The views of a scene show one set of named points, each view turned or mirrored, shifted and resized as a whole, with a little noise and some points left out.

Scene 1
View 1
zef: [ -3  -8 -23   1  -4 -38  -7   9   3   5  16   6   3  40 -25 -11  40   3
   4 -16 -11  -4  10 -15   8   9  20]
vod: [ 15 -16 -21   3 -15 -20  -1   9 -18  20  14 -11  20   6 -20 -17  24  -8
  16 -12 -21  -3  -6 -12  19 -11 -15]
lipos: [ 17 -23  -8   5 -13 -19   3  31 -19   4  22   4  27  36 -30 -34  36 -13
   2 -16   5  -8  -8 -12   7  12   4]
vube: [ 18 -29 -13  10  -3  -4  -7  34 -29   1  13   4  33  18 -13 -37  36 -22
  18 -18  16 -12 -16   1  16   9 -12]
Zok: [  1 -10 -16   3  -6 -26  -3  20  -4   2  15   8   6  38 -25 -16  40  -5
   3 -19  -6  -8   1 -10   5  10  18]
gan: [ 17 -19 -21   7   9 -18 -19   6 -20  18   0  -8  25  -7  -2 -13  25  -6
  29 -19 -15 -12  -3  -9  28  -6 -21]
samok: [ 19 -26  -5   8  12 -19 -16  29 -19   1  10   9  35  33 -19 -35  34  -8
   9 -25  13 -21  -5 -14  15  25   4]
Folal: [ 19 -14   0   6  28 -27 -22  21   0  10   3  16  19  39 -25 -19  23   3
  -3 -39  -7 -32   3 -24  18  35  30]
goga: [ 24 -24 -14  10  12 -15 -19  15 -27  19   3  -4  36  -3  -5 -23  21  -9
  25 -22  -8 -17  -8 -12  30   4 -20]
dolo: [ 28 -14  10  10  46 -15 -27  26  -1  18  -5  21  25  24 -17 -16  10  -3
   3 -52 -14 -45  -3 -22  28  38  26]
nase: [ 27 -12   6  11  30  -6 -17  25  -8  21  -3  12  22  11 -15 -12   8 -10
  10 -49 -21 -35  -9 -15  29  19  15]
Dokoz: [ 12  -4  -9  -3  -7 -49  -1   2  10  17  21   4   7  47 -45  -8  22  13
 -17 -20 -30 -11  13 -35   7  14  31]
fivik: [  8  -4 -17   2 -39 -19  21  14  -8  18  25  -7   2  22 -36  -8  26 -14
   3 -11 -30   6  -9  -8   4 -19   7]
dovat: [ 12 -24 -26  -2 -33 -37   4   9 -22   6  29 -11  27  28 -30 -30  41  -3
   3   8  -1   9   2 -16   6  -7 -15]
Zavep: [ 28 -33 -15  13  20  -8 -28  19 -35  15  -3  -6  47 -13   4 -30  25 -14
  35 -21   2 -21 -11  -6  34   5 -32]
dobu: [  1  -7 -21   5  -1 -20  -9   9  -5  14   7   0   4  14 -13  -3  30  -6
  18 -21 -21  -8   1  -7  16  -5   6]
View 2
fivik: [ 13  24 -25 -23  -5  17  12  13  10  -8  13  -5 -30  12 -25 -32 -22   5
   6  19 -12  31 -17  29   4  14  23]
goga: [ 14  17  -9  -1   0 -19 -20 -31 -13  10  -8   9 -34   3 -22 -13  -7   4
   7  10  -9  38 -15  -4  10 -25  12]
gan: [ 20  14 -14  -7  -6 -10  -9 -30 -10  14   0   6 -37  -1 -23 -19 -13   5
   5   8 -15  31 -19  -5  10 -27  16]
zef: [ 23   9  -2 -24   9  13  -2  20  11   2   7   8 -17   2 -12 -17  -2  15
  15 -10   0  10   4  17  -6   4  22]
Folal: [ 19  16  16 -26  23 -19 -26   4   1   7 -14   8 -13  16  -9 -14   2   6
  18  -7   8   9   4  17  13 -10  -1]
dovat: [  0  17  -8  13 -13  17  -1   3   3 -16  18  12 -18  -7 -22  -9  -1  19
  -3  14  -5  39   1   7 -14  14  31]
lipos: [  0  17  -9  -1   9  -2 -19  10   2 -11  -9  11 -25  13 -18  -9   4   7
  14  13   8  39   2  14  -7  12  19]
Zavep: [ 11  11 -13  11   0 -28 -29 -45 -21  16 -15  11 -43   2 -23  -6  -3  -1
   8  14  -8  46 -18 -18   7 -34  15]
vube: [  3   9 -23   6   6 -11 -27  -9  -6   0 -18  12 -39  14 -20  -5   2  -1
  18  19   5  51  -7  -2 -10  -3  24]
Dokoz: [ 17  23  21 -31  11   9   1  24  13  -7  14   3   2   8  -9 -25  -6  18
   4  -8  -1  -2   6  34  13  12   3]
dolo: [ 22  17  14 -36  34 -37 -38  -7  -4  16 -30   4 -22  28 -10 -15  -2  -4
  25  -6   8   9  -6  17  27 -23 -11]
Zok: [ 17  10 -10 -21  10   9  -7  18   9   1  -2   8 -23  12 -14 -16  -2   9
  19  -2   3  20   1  17  -7   7  23]
dobu: [ 26  12 -17 -25   1   5   2  -3   2  11   4   2 -32   5 -21 -25 -14   6
  12   1 -11  20 -13  12   4 -10  21]
View 3
vube: [-28 -32  -2 -12  45 -26   3 -18 -58   3  24   9  -1   1 -41   0  57 -19
  -7 -28  76  15 -28   4  -9  28 -27]
Zavep: [-59 -20   5  -8  63 -57  11  -1 -26  23  25  15   6  12 -39 -53  56  -5
  10 -16  63  -2 -29  37   8 -18   2]
Zok: [-21 -14 -29  23   4  -1  20 -15 -49  -6   8  -8  -3   0  -8  38  20 -13
 -13 -30  29  50 -11 -31 -15  29 -30]
dobu: [-37 -10 -29  36  26 -17  18  -1 -19  -8  10  -7   3  -6   0   4  23 -12
   4 -37  18  38 -37 -33  -4   2 -12]
fivik: [-24 -13 -27  26  46  26  30  -3 -40 -41  -8 -43   7 -26  11  46  33 -27
  -5 -47  25  34 -67 -39 -14  23 -13]
nase: [-65 -10 -14  22  12 -35  30   1 -61  39  50 -36   1   8 -28 -14  18 -22
  40 -15  30  33 -31  23 -34  -4   3]
vod: [-40 -11 -16  14  59  -5  30   4 -22 -19  -6 -18  10 -10  -2   2  43 -12
  -2 -33  36  17 -50  -4  -1  -3  -3]
goga: [-55 -15  -6   4  49 -39  24   0 -29  11  19  -5   6   7 -24 -30  41  -7
  10 -17  48  12 -30  26  -1 -11   1]
lipos: [-24 -23  -9  -6  25   1  20 -19 -70  -8   9 -11   0   2 -24  34  38 -15
 -15 -23  63  30 -16   2 -21  37 -25]
dolo: [-68  -8 -17  32 -27 -43  32  -6 -72  63  61 -29  -8  25 -33 -10  -1 -17
  39  -4  18  52   7  29 -42   1  -2]
dovat: [-17 -13 -15  -9  57  21  33  -9 -32 -46 -34  -5  10  -7   1  40  50  -2
 -46 -27  55  23 -17  -4   3  22 -20]
Folal: [-50  -7 -22  25 -29 -19  36 -14 -69  38  37 -21  -7  22 -20  19  -2 -13
  13  -6  17  59  19  14 -36  14 -13]
zef: [-23  -4 -35  31  -2   5  29 -12 -34 -12  -2  -7  -1   2   6  39   9  -7
 -21 -28  14  58   1 -33 -11  22 -25]
gan: [-54 -10 -15  16  54 -37  22   5  -9   4  11   3  11   2 -13 -31  40  -6
   7 -25  34  15 -37   4   5 -21   2]
samok: [-35 -22 -10  -3  10 -22  20 -18 -68  20  25   0  -4  16 -33  12  32  -9
  -7 -11  59  34   8  18 -21  27 -25]
View 4
Zok: [ 36  21 -16   3  27  11  -6 -11  -3  17   8  13   6 -15  12   5  -2 -15
 -22  -9  14  18  25  15  -6  27  -6]
dovat: [ 10  16 -27  31  20  25  -2   2   1  31  31  -2  14  -9  -9  -3   4  13
 -31  -5 -16  11  24   6 -19  44   8]
Zavep: [ -9  17 -41  30 -12   9 -22 -50   2 -22  24  12  30 -39   0 -33  -2  -3
   9 -17   4   2 -14  13 -47  13 -12]
zef: [ 39  16 -22   1  35  10  -2  -7  -4  24  14  15  11  -9  11  10   2 -19
 -13   2  17  16  33  19  -1  35  -1]
dobu: [ 26  20 -29  17  12  -3 -10 -22   2  15  16  -1   8  -9  14   8  -1 -18
   3   1  23  22   5  18 -10  28  -6]
dolo: [ 41  14 -19  -9  20  -1 -34 -32 -18 -16  -9  35  38 -65   7 -19  11 -53
   4 -11  32  16   3  11  -3  -1 -28]
vod: [  9  18 -32  39   3   3 -15 -16   3  21  24 -13  20 -16  -1  -3   3  -7
  -6  -1   7  22  -2   9 -17  29  -1]
lipos: [ 23  20 -11  17  17  20 -13  -8  -4  12   9  12  12 -31   1  -8   2  -3
 -38 -24  -6  14  21   2 -15  22  -9]
samok: [ 21  20 -15   8  15  17 -18 -23  -8  -5   6  23  18 -42   4 -17   1 -12
 -25 -24   4  10  13   8 -20  13 -15]
Folal: [ 44  12 -17 -11  33   8 -23 -19 -17  -2  -2  36  32 -50   5 -10   9 -41
  -6  -5  22  14  20  11   1  13 -19]
fivik: [ 27  24 -16  38  12  -1 -11   4   3  43  14 -26   2  -4   5  15   3 -10
 -28  -4   6  36   7   4   1  33  -3]
Dokoz: [ 51   8 -20   5  46   9 -17  14 -16  37   8  10  31 -25  -4  12  17 -34
 -12  16  17  26  31   9  21  36  -2]
goga: [  3  17 -36  30  -2   6 -21 -36  -1  -6  21   7  28 -35  -1 -21   3 -12
   6  -9   9   9  -9  10 -32  17 -10]
nase: [ 26  17 -23  17   6  -5 -34 -30 -10  -8  -2  11  32 -54   3 -16   8 -39
   2 -12  23  23 -11   7 -11   4 -26]
gan: [  4  18 -40  29  -1   0 -17 -35   3   1  25   1  24 -20   3 -12   0 -11
  13  -2  15  12  -9  17 -30  22  -6]
View 5
goga: [-28  21  13  23   1 -14  21  27  -3  32  -8  46  -8  36 -10 -60 -58   7
  18   0   1   0  -8   1  13  37   2]
lipos: [-24  37   1  16  -2   2   5  -1 -18  12  22  43   1  33  -4  -4 -40 -13
  -6  28  -8 -26   5 -10 -16  24 -20]
Zavep: [-27  33  21  26   2 -27  14  39   0  41 -15  54  -1  44 -29 -67 -69  14
  21 -17 -15  -4  -9  10  24  44   7]
gan: [-24  15   9  20   3 -14  25  20  10  26 -16  39 -15  23 -10 -66 -57  13
  21   6   7   2  -8 -15  18  31  10]
zef: [ -8  11 -14  -8   7  15  21 -26  -8  -6   5  30 -25   4  -1 -13 -23  -1
   3  35  19  -3   2 -31  -8   2 -31]
samok: [-18  33   3   5   0   5   8   5 -32  26  13  52  -6  45 -20 -14 -41  -7
   3   6 -10  -7  -6   6   1  23 -35]
Zok: [-13  17  -6   2  -4  19  17 -21 -12   2   8  32 -15  15  -9 -12 -27 -10
  -4  34   6 -14   4 -28  -8   6 -24]
dolo: [-16  -3   3  11 -17  45  39   8 -59  44   4  48 -31  67  -9 -42 -26 -18
  12  -1  14  31 -26  20  27  24 -43]
vube: [-25  41  18  22  -7  -7   3  11 -10  26   8  50  10  36 -30 -23 -52  -7
  -4  10 -26 -31   2  -8   4  27  -6]
fivik: [-27  13   0  33 -10  12  26  -8  14  -4  12  18  -9   2  28 -22 -34 -18
  -6  65  19 -31  14 -50 -21  18  20]
dovat: [-31  46 -12  11  17 -32   1   6  15 -11  20  34   0   3  26  -5 -54   7
   3  42   8 -34  16 -25 -38  30  -3]
Folal: [-13   8 -11  -4  -5  36  30  -7 -48  24  12  43 -30  49  -4 -21 -20 -16
   7  11  16  21 -16   9   8  15 -53]
Dokoz: [-18   1 -30  -5   6  25  33 -18 -25  -8  18  25 -39  18  45  -6 -17 -10
   5  50  45  11  -1 -20 -23  10 -40]
nase: [-23   1  13  28 -20  28  35  22 -34  40   2  42 -20  58  -3 -52 -38 -16
  11  10  11  12 -19   9  21  34 -12]
vod: [-31  18   5  27   2 -11  22  15  14  11  -1  31 -10  15  13 -46 -51   2
   9  30  14 -15   4 -25  -6  31  16]
View 6
goga: [-25 -26  -2  10   4  -6  15 -19  17 -10 -12  19 -53  23  -2 -14  -4 -15
  22   6 -10  -1   0 -38 -13  46 -15]
dovat: [ -3  28   6 -19  20  17 -15  -7  39   8 -31  21 -34  23 -11 -21 -25 -21
 -37   5  10  22  -9 -29  -3  25   4]
Zok: [-20  18  -4 -15  -2  -9  18   9  30   4  -7  37 -25  15  17 -21 -45 -29
 -16   7   2  10 -40 -21 -34  25  -3]
nase: [-20 -19 -25  -6 -21 -22  34 -21  14  -5   8  45 -49  17  12 -22 -14  12
  33   1 -16 -26 -33 -34 -27  36 -27]
samok: [  3   7  -8 -22  11  -7  22 -16  32 -14  -3  33 -45  14  27 -10 -37  -2
  18  11  -7   9 -25 -25 -34  56 -12]
zef: [-22  25 -10 -11  -2 -10  26  22  38   6  -8  33 -19  18   7 -33 -45 -32
 -23  10   0   8 -40 -30 -36  22   6]
Dokoz: [ -7  50 -37 -32 -14 -13  33  26  45  18   0  51 -16  16   4 -46 -50  -5
 -31   5  -6  -9 -56 -36 -36   7   7]
dobu: [-39  -8  -3   9  -9 -15  20   8  19   5 -10  30 -29  22  -1 -26 -24 -33
  -9   5  -3  -1 -27 -29 -23  18  -6]
vube: [ -7 -10  13 -11  14   2  -3 -30  19 -11 -15  27 -49  16  24   1 -26 -15
  11   6   2  18 -15 -17 -19  53 -20]
vod: [-28  -5  -3   3  -2   2  -1 -12  21   9 -20  27 -40  27 -13 -23  -7 -16
 -12   0  -2   0 -10 -35  -3  17 -10]
Zavep: [-17 -35   2  11  14  -3  16 -30  18 -22 -12  12 -66  26  -1  -7   4  -5
  42   6 -12   1  13 -42 -10  64 -18]
lipos: [  0  17  -1 -27   8   6   0 -18  32   0 -14  40 -38  15  21  -8 -38  -9
  -9   4   3  13 -31 -17 -22  39 -12]
Folal: [ -5  15 -33 -22  -9 -23  50   8  36  -5  14  45 -36  14  24 -30 -44   2
  22  10 -16 -12 -46 -35 -50  44  -9]

Which points are out of place in each view (at most two, in the order of its rows)? Write none if all are in place.
view 1: nase
view 2: fivik, Folal
view 3: none
view 4: samok
view 5: dovat
view 6: goga, Dokoz

Scene 2
View 1
butun: [ -7 -34 -18   9  -4  -8 -17   4 -18 -12  -8  28 -45  14  35  22  15  19
  14  30  23   7  29  28  10 -26   5]
Konu: [  4 -20  -7 -10   0  17  -4  19  -1   5   5  22 -28   1  30  23  17  19
  17  33  36  15  11  29   0 -18  22]
konal: [ -4 -21  -7  -3  11  35  30 -16  31  24  15  27 -36  -2  21  12   5  45
  25  26  10   8  11  30  18   3  21]
taz: [-15 -46  -9  17  10  19  15 -28  22   3  -4  28 -37   4   9  18  22  36
  22  33  17  17  29  43   9  -8  17]
sagug: [-19  -4 -23   5 -11   7 -13  -6  -2  21   7  38 -11  11  13  20  -7  23
  -4   8 -18   5   6  30   8 -20  -5]
Dopi: [-11  -6 -22  -5  -7  -3 -12   6 -23  13  10  28 -45  21  61  13 -21  22
  12  14 -10 -23  16   7  30 -23  -4]
sotam: [ -4 -17   4 -17  -3  13 -31  33 -18   5  14  11 -11   8  26  32  26 -15
  21  18  38  28   3  32 -32 -44  27]
zove: [-18 -20  -6  -3   8  19   6 -18  10  23  18  22 -32  13  32  16  -4  25
  24  16  -4   0  16  24  10 -18  14]
Nol: [ -6  -3 -23   4 -18  17 -11  11   9  13  -4  43  11  -8 -15  25  12  26
 -17  16   5  28  -3  45  -7 -20  -1]
nek: [-23   6 -14  -8  -6  12 -16  -5  -7  30  22  28  -8  15  26  18 -15  12
   6  -3 -21  -2   1  21   2 -30   0]
fimiv: [-16 -32  16 -12  11  18 -20  12  -6   9  22   5 -19  14  26  29  31 -19
  40  19  36  29   9  36 -33 -42  34]
suf: [ -6 -19 -19   0  -6  -3 -19  14 -20  -3  -1  31 -34  13  37  23   7  14
  10  22  15   3  18  25   7 -28   5]
piz: [-18 -19 -14   2   6   8  -5 -15  -5  14  11  26 -43  17  44  14  -8  24
  21  17  -6  -9  20  19  20 -19   6]
busus: [ -3 -23   1  -9   7  24  -5  11   6  13  11  17 -23   1  21  23  22  10
  26  27  31  21   7  32 -11 -25  26]
View 2
butun: [-17   2   4 -14 -24 -12  -2 -16  -8  21  -2  -7  -2  10   4  25  -6  18
 -12   7 -40  38  12 -27  10  15  -1]
Nol: [ -8   1 -39 -32  22 -15 -28 -11   5  32  19 -40  24  31  31  17  -9   6
 -31 -23  35  21  -9  -9   8   5  19]
nek: [  4  36  -4  11   4  12 -15 -32  -2  21  19  -6  29   0  23  15  -5  21
 -24 -13  28   9   3 -39 -36   0  27]
Konu: [ -5 -10  -5 -24   0 -16  -8 -40 -16   2   0 -24  -7  14  15  20 -30  26
 -31  17 -13  26 -10 -17  -2  27  -2]
sagug: [ -4  26  -8  -2  -2  -1 -19 -13   9  30  21 -22  25   5  14  18   3   5
 -19 -15  21  17   5 -28 -15  -6  23]
zove: [ -2  13  13  -5 -13  -5 -10 -31  -2   3  22  -7  -6 -12   6  18 -18  13
 -20   5  -3  -7   4 -24 -34  -9  23]
suf: [-10  11   2  -5 -16  -2  -8 -24  -8  25  -5 -12  12  16  13  22  -6  24
 -18   3 -21  40   7 -31   3  18   0]
sotam: [ -5  -1 -30 -26  19  -1   0 -46 -38   9  -3  10   7  27  44  23 -33  67
 -20  -1 -11  29 -15 -32   4  47  -5]
busus: [ -4 -12 -15 -31  11 -17  -6 -41 -22   0   9  -6  -7  11  25  22 -38  32
 -29   7  -6   6 -13 -15  -4  23   5]
konal: [  3 -10  15 -22  -7 -28 -18 -36   6  -9  23 -32 -22 -14  -2  17 -36 -10
 -36  14   4 -17  -8   0 -28 -13  22]
taz: [-12 -21   2 -40  -7 -36  -9 -15  -1   4  24 -13 -26  -4   6  22 -27   8
 -17   7 -26  -4   1  -2   1  -4  14]
fimiv: [-10  -9 -23 -33  19  -6   5 -45 -40  -1  11  32  -8  10  39  26 -42  72
 -14  -2 -22   0 -13 -29  -5  35   2]
piz: [ -3  17  23   7 -22  -1 -10 -26   0  12  12  -6   1 -10  -1  17  -7   9
 -15   7 -14   8  12 -30 -28  -7  16]
View 3
sotam: [  1  35 -17 -28 -28 -15  27 -19  32  40 -28   1 -44  17   7 -13  13 -20
  34  30  13  12   7 -17   2  13 -15]
Konu: [ -6  19 -20 -19  -3 -13  19   6  23  28 -19  -1 -24  -3   4   4  25 -21
  20   9   8  33   9 -20 -10  -8 -12]
busus: [-10  16 -16 -19  -8 -12  27  -3  30  29 -32  -6 -28  -1  10   0  19 -19
  14   9  14  25  20 -20  -6   3 -11]
fimiv: [-14  25 -11 -34 -26 -18  32 -13  44  45 -38  -8 -51   8  18 -13  14  -8
  19  27  17   4  20 -16   5   8  -4]
zove: [-22  -6  -7  -1   4 -16  16   6  15  22 -32  -4 -11 -16  -5   5  11 -13
  -9  -1   7   2  13  -5 -20 -12  12]
sagug: [-11   3 -10  10  -8 -11  11  -6   6  20 -24  18   9  -5 -15  12 -12 -32
   9  -1  -5   2   2   5 -19   1   7]
butun: [-13  29 -26 -26  -6 -26  13  15  30  43 -16  11 -19 -12   3  16   9 -22
  11   8  -7  23 -16  -1 -25 -27   2]
Dopi: [ -6  13 -12   9   9 -28   2  12  -8  22  -9  15  -9  -9 -25  -1  18 -17
   3  16   0  -4 -22  -2 -36 -35  15]
suf: [ -7  25 -19 -15  -8 -23   9   6  17  37 -15  14 -17  -3  -8   6  10 -25
  18  15  -3  16 -13  -4 -23 -17   0]
Nol: [  1  10 -19   1 -16   6  20 -13  16  19 -25  18  11   2  -1  22 -19 -49
  30  -7  -8  29  18  -5  -3  25 -16]
taz: [-24   3 -16 -24   0 -12  25  16  45  32 -30  -6 -13 -21  19  23  11 -19
  -6 -11   3  31  22  -9 -13 -11   1]
konal: [-21 -16 -10   1  18  -3  23  17  20   9 -30 -14  -3 -21   3  15  24 -18
 -14 -16  14  30  32 -18 -16 -11   2]
piz: [-21   1  -8   1   4 -25  11  12  11  25 -23   6  -9 -16 -10   6  13 -13
  -8   6   3   0  -3  -3 -26 -24  16]
nek: [ -9   2  -5  16  -9 -16  13 -14  -4  16 -28  12  -4   0 -23  -5  -4 -23
   8  11   5 -15   3   1 -17   4  13]
View 4
Nol: [-40 -25 -64  19  16  11  17 -39 -72  40  16  -4  30  18 -35  -1  16  18
 -48   0   7  38  22 -23 -33  -2  -8]
sotam: [-12  13  -4 -49  18  16  47   3 -45  10   7  35   6  82 -19 -55  25   6
 -12  -3  37  86  41  -9 -23  -8   4]
busus: [-16  17 -14 -11  10  -7  46  -9 -39  27   4  49  17  56 -12 -43  31   6
 -19  10  21  44  11  -4   4   1 -19]
nek: [-14 -43  -1 -20 -30   6  16  -4 -53  49 -16  22  -1  36 -13  18  -4  53
 -59 -31  12  45 -12   9  -5 -12  -4]
konal: [-18   6 -22  30  -5 -37  33 -12 -27  61   2  62  25  21   2 -11  28  16
 -43  17   1  -9 -33  14  38   9 -46]
suf: [-34 -12   7 -25  33  -1  38   6 -15  56 -12  20 -16  43 -26   5   4  15
 -27   7  15  37  18  -5  -7 -28  10]
piz: [-24 -13  19  -4  -5 -22  34   8  -6  56 -26  47   0  40  -6   0   6  31
 -42  10   7  12 -15  11  33 -11 -19]
butun: [-43  -4  17 -17  45  -9  39   4   5  55 -20  24  -9  43 -29  -5   5  10
 -24  25  12  26  28 -14  13 -29   8]
Konu: [-17  14 -12 -13  33 -19  46  -4 -27  45  12  47  -3  44 -11 -23  26  -4
 -16  17  21  36  10  -1  -4 -12 -10]
fimiv: [-13  18  15 -43  -2   9  51   4 -31   2 -14  48  24  88 -12 -74  32  16
 -20   1  38  76  38  -7   5   3 -15]
Dopi: [-22 -35  26 -26  12 -15  28  22 -11  81 -18  31 -44  29 -10  42 -11  34
 -39 -13   9  23 -22  18   9 -34  12]
sagug: [-34 -44 -16   3  -7   3  14 -13 -45  57 -14   9   7  22 -24  20  -3  40
 -61 -11   1  24   0  -8  -2 -12  -2]
View 5
busus: [-16  15  -8  -8  -6  19  27  -5  14  24 -21   3  -9 -11 -37   3  21  26
 -14   2 -10  11   5  10 -41  -5 -31]
fimiv: [-16  23 -14 -11 -20  38  50   1 -10  33 -14  18   3 -31 -40   6  26  15
 -19  -9   4  -8  -9  13 -52 -19 -34]
sagug: [-24   2  -1   5  42   7  20  -8  27  -3 -27  -7   1  -5 -23   5 -25   9
  22   5 -22 -17  21   9  -9  10  -4]
Nol: [-11 -12  -6  24  37  28  16  -6  26   3 -10   6 -24   2 -12   8  -3  38
   8  28 -44  -3  21  24 -31  16  -6]
zove: [-34  25  -1 -18   8  -2  18 -10  11   7 -36 -14  13  -8 -46  10  -2  -1
  15 -12  13  -9  17  -1 -12  -2 -18]
Dopi: [-19  20   1 -21  32 -18  21  -8  37   9 -51 -25  30 -25 -34   1 -37  -4
   9 -35 -17  -7  20 -25   2   1 -15]
taz: [-24  22  -4 -10 -11  14   1 -16   2   2 -22 -25   4   6 -36  21  27  29
  10   9  14  16  27   0 -34   9 -22]
sotam: [ -3  12 -19  -1  -5  39  55   5   9  39 -14  18   1 -38 -28  -3   9  21
 -24 -11 -26  -3 -11  13 -51 -13 -34]
suf: [ -4  16 -12 -11  14  16  25  -3  21  13 -29 -14  21 -27 -17   7 -15  19
   0 -18 -24   3  18 -14 -26   6 -21]
konal: [-41  19   6 -15   6 -20  -4 -18  30   8 -36 -24 -20  20 -56   9  21  23
   4  12  11  22  25   7 -13   5 -22]
nek: [-30   7   1  -4  43   0  33  -5  27   9 -33   6  -2 -14 -37  -1 -31  -2
  13  -7 -18 -29   8  13  -3  -4  -9]
Konu: [ -7  18 -10 -10  -2   9  22  -4  24  22 -29 -11  -3 -16 -29   4  13  31
 -16  -8 -19  21  11  -2 -34   0 -31]
View 6
zove: [ 35   7   9  24  59  -6 -12 -15  32 -19 -21   9 -38  16  20 -10 -21  -9
   6  46   9 -18  61 -22  -3  11  17]
konal: [ 12  26  -2 -11  23  15 -32 -29  37 -57 -52  12 -50  -9 -19 -24 -67 -40
  20  44  13 -10  61 -10  -4  10  21]
Dopi: [ 21 -12  14  47  63  33  12  -6  24  36   1  40 -30  36   3 -16  17  19
   3  73  -2 -11  77 -48  30  10 -27]
butun: [  9  28  23  31  36  12   8 -23  27  21  14  88  -7   2   7 -15 -30  18
 -14  50   0  -2  13  -9  14  11  -2]
Konu: [ 12  43  31   3   0   4 -11 -23  28   6  -4  28   6  -5   9 -22 -43   7
   6  37 -21  -5  29  -1   6 -22   5]
fimiv: [ 36  55  45  11  25 -58  -9 -16  23  13  11  14  31  -2  75  -2 -28  21
 -14   4 -13 -19   0  27 -21 -25  48]
Nol: [ -5   1  17 -11 -33  20 -41  17  24  15 -29  20 -19   2  24   9 -45 -37
  -4  24  70 -10  -6  -1 -19 -28 -42]
sotam: [ 26  50  49  11  -4 -36 -10  -5  22  45  16  16  44   5  69   0 -17  27
 -10  13 -14 -11  -7  21  -9 -46   9]
nek: [ 32 -27  20  33  44  -5 -17  22  18  33 -17 -12 -25  38  69  18  20 -10
  -6  38  51 -26  46 -27 -11  -9 -23]
piz: [ 25  -2   6  35  66   7   0 -22  26   0  -9  35 -39  21  15 -17 -10   4
   1  60   7 -13  59 -31  14  17   3]
sagug: [ 15 -18   6  22  27  23 -18  11  22  16 -26  22 -40  27  26   4 -12 -21
  -5  45  59 -16  36 -29  -2   1 -33]
taz: [ 16  38  12   1  36  -9 -18 -35  36 -39 -23  53 -31 -14  -2 -20 -67 -18
  -2  31  10  -9  20   1  -6  17  35]
busus: [ 23  46  31  -2   8 -20 -17 -20  29  -3  -8  13   9  -5  32 -13 -45   2
   5  23 -13 -13  22  11  -6 -25  22]
suf: [ 10  16  23  29  27  12   2 -10  23  34  12  58  -2  13  16 -11 -16  17
 -12  50   1  -7  23 -15  14 -10 -14]

Which points are out of place in each view (at most two, in the order of its rows)? Write none if all are in place.
view 1: taz
view 2: none
view 3: none
view 4: piz
view 5: zove
view 6: konal, nek
